Points, in no order, along strands that fork and pass close to each other.
In the rows, 128 means zero.
Points whose rows are less than 42.7 apart are linked; no others are. Some points are linked to none.
k_334: [108 109 119 151 109 191 138 176]
k_40: [141 152 180 117 140 105 123  95]
k_411: [161  94 168 136  84 146 123 107]
k_651: [118 163 169 170 127  84 161 103]
k_5: [188 149 121 130 130 133 134 137]
k_765: [154  48 129 126 126 176 122 136]
k_115: [157 170 113 124 152  94 124 122]
k_950: [109 159  83 131 115  73 117  98]
k_871: [130 158 182 119 149  84 130  91]
k_170: [147  59 123 138 149 185 133 172]
k_483: [121 148 116 107 126 161 125 135]
k_46: [185 132 118 114 138 153 131 155]
k_782: [ 97 145 149 152 171  60 166  98]
k_588: [197  90 141 160  99 120 126 112]
k_151: [164  68 151 133  89 151 122 107]
k_93: [129 160 122 146 161  61 138 108]
k_255: [135 157  78  96 146 121 114 131]
k_971: [ 87 124 105  62 152 122 104 119]
k_844: [167  81 101 149 107 178 130 159]
k_331: [ 99 150 154 165 165  71 180 105]
k_977: [176 167 123 167 125 105 143 131]
k_251: [114 147 114 141 157  39 138 103]
k_61: [130 135 121 111 124 176 129 150]
k_641: [150 160  95  98 154 141 121 140]
k_576: [ 95 102 154 125 141 190 132 168]
k_566: [121  89 119 157 108 192 138 174]
k_378: [184 127 172 170 124 100 149 121]
k_724: [ 98 150 109  90 127 129 111 113]
k_522: [ 91 149 104  98 111 103 108 103]
k_335: [ 73 143  82 104 119 146 120 130]
k_575: [ 72 131 129 103 151 172 126 148]
k_755: [124 151 157 121  83 146 129 107]
k_619: [106 110  85  77 133  80  93 119]
k_666: [139  71 108 149 107 191 136 168]
k_215: [140 122 165 123  83 153 127 106]
k_445: [102 121 113 122 135  33 115 100]
k_567: [101 109 125 158 149 182 134 198]
k_147: [108 172 126 130  98 110 121  94]
k_617: [ 90 144 107 129 115 179 136 160]
k_826: [141 110 129 120 127 181 133 161]
k_697: [172 148 167 157 127  98 143 119]
k_836: [141 181  98 151 118  97 128 118]
k_949: [120 157 114 103 121 137 117 117]
k_221: [ 92 144  92 115 161 167 129 171]
k_696: [105 130 120 135 153  38 125  98]
k_717: [ 91 129 111 138 160 175 132 185]
k_742: [179  67 139 133  99 155 114 112]
k_181: [114 104  89  89 120  54  93 115]
k_893: [173 104 108 141  98 166 131 151]
k_822: [108 147  68  94 152 130 113 142]
k_757: [ 88 144 126 110 114  71 110  79]
k_851: [157 179 118 163 128  99 142 125]
k_609: [166 122 173  99 123 145 124 124]
k_515: [140 150 177  96 136 122 118  97]
k_560: [151  92 127 129 138 185 137 171]
k_679: [ 98 115  93  71 144  98  96 112]
k_824: [120 157 162 122 155  69 127  87]
k_296: [116 160 142 125  83 131 124 105]
k_880: [119 174  88 129 115  94 121 110]
k_189: [ 99 145  83  98 152 158 123 153]
k_811: [186  88 123 165  85 133 131 116]
k_645: [114  74 157 131 130 189 132 162]
k_432: [128  52 135 156 151 182 135 174]
k_389: [101 107 109 103 122  37 101  99]
k_890: [166 147 103 105 150 154 129 155]
k_798: [ 89 137 106 105 105  73 103  92]
k_304: [145 165 141 147 157  77 143 110]
k_133: [101  92 141 167 141 185 131 189]
k_330: [143 141 178  88 133 141 118 108]
k_341: [159 157 164 145 149  95 142 113]
k_542: [ 68 125 131  89 159 157 122 135]
k_941: [118 152 176 166 147  83 168 107]
k_833: [168 107 123 142  88 157 129 138]
k_551: [175 117 133 155  84 144 132 127]
k_225: [103 130 114 140 113 190 140 168]
k_499: [104 165 143 142 106  86 129  88]
k_426: [ 92 119 143 120 141 184 130 159]
k_917: [ 83 150  91 114 112 164 122 139]
k_145: [193 113 152 168 115 111 135 120]
k_637: [138  65 146 126 116 187 132 146]
k_616: [104 150 159 139 158  57 144  92]
k_683: [ 78 124 122  69 150 141 112 123]
k_579: [ 94 155 133 135 122  59 124  85]
k_329: [171  46 120 129 114 161 118 115]
k_635: [197 147 134 154 129 113 135 138]
k_294: [113  70 144 166 145 181 130 184]
k_761: [110 163 157 158 116  88 144  95]

A fork is a point with three links, a tip a point with one. Leave the first point through the second and follow the links. Name the first fork or tip that comes.
k_844; k_666 -> k_335
k_40; k_515 -> k_609
k_782; k_331 -> k_499
k_46; k_5 -> k_950

Name the points in between on the shortest way along the links from the first point to the second, in order.
k_798; k_755 -> k_757 k_579 k_499 k_147 k_296
k_378; k_833 -> k_145 k_588 k_811 k_551
k_251; k_679 -> k_696 k_445 k_389 k_181 k_619
k_833; k_225 -> k_893 k_844 k_666 k_566 k_334
k_133; k_61 -> k_294 k_432 k_170 k_560 k_826
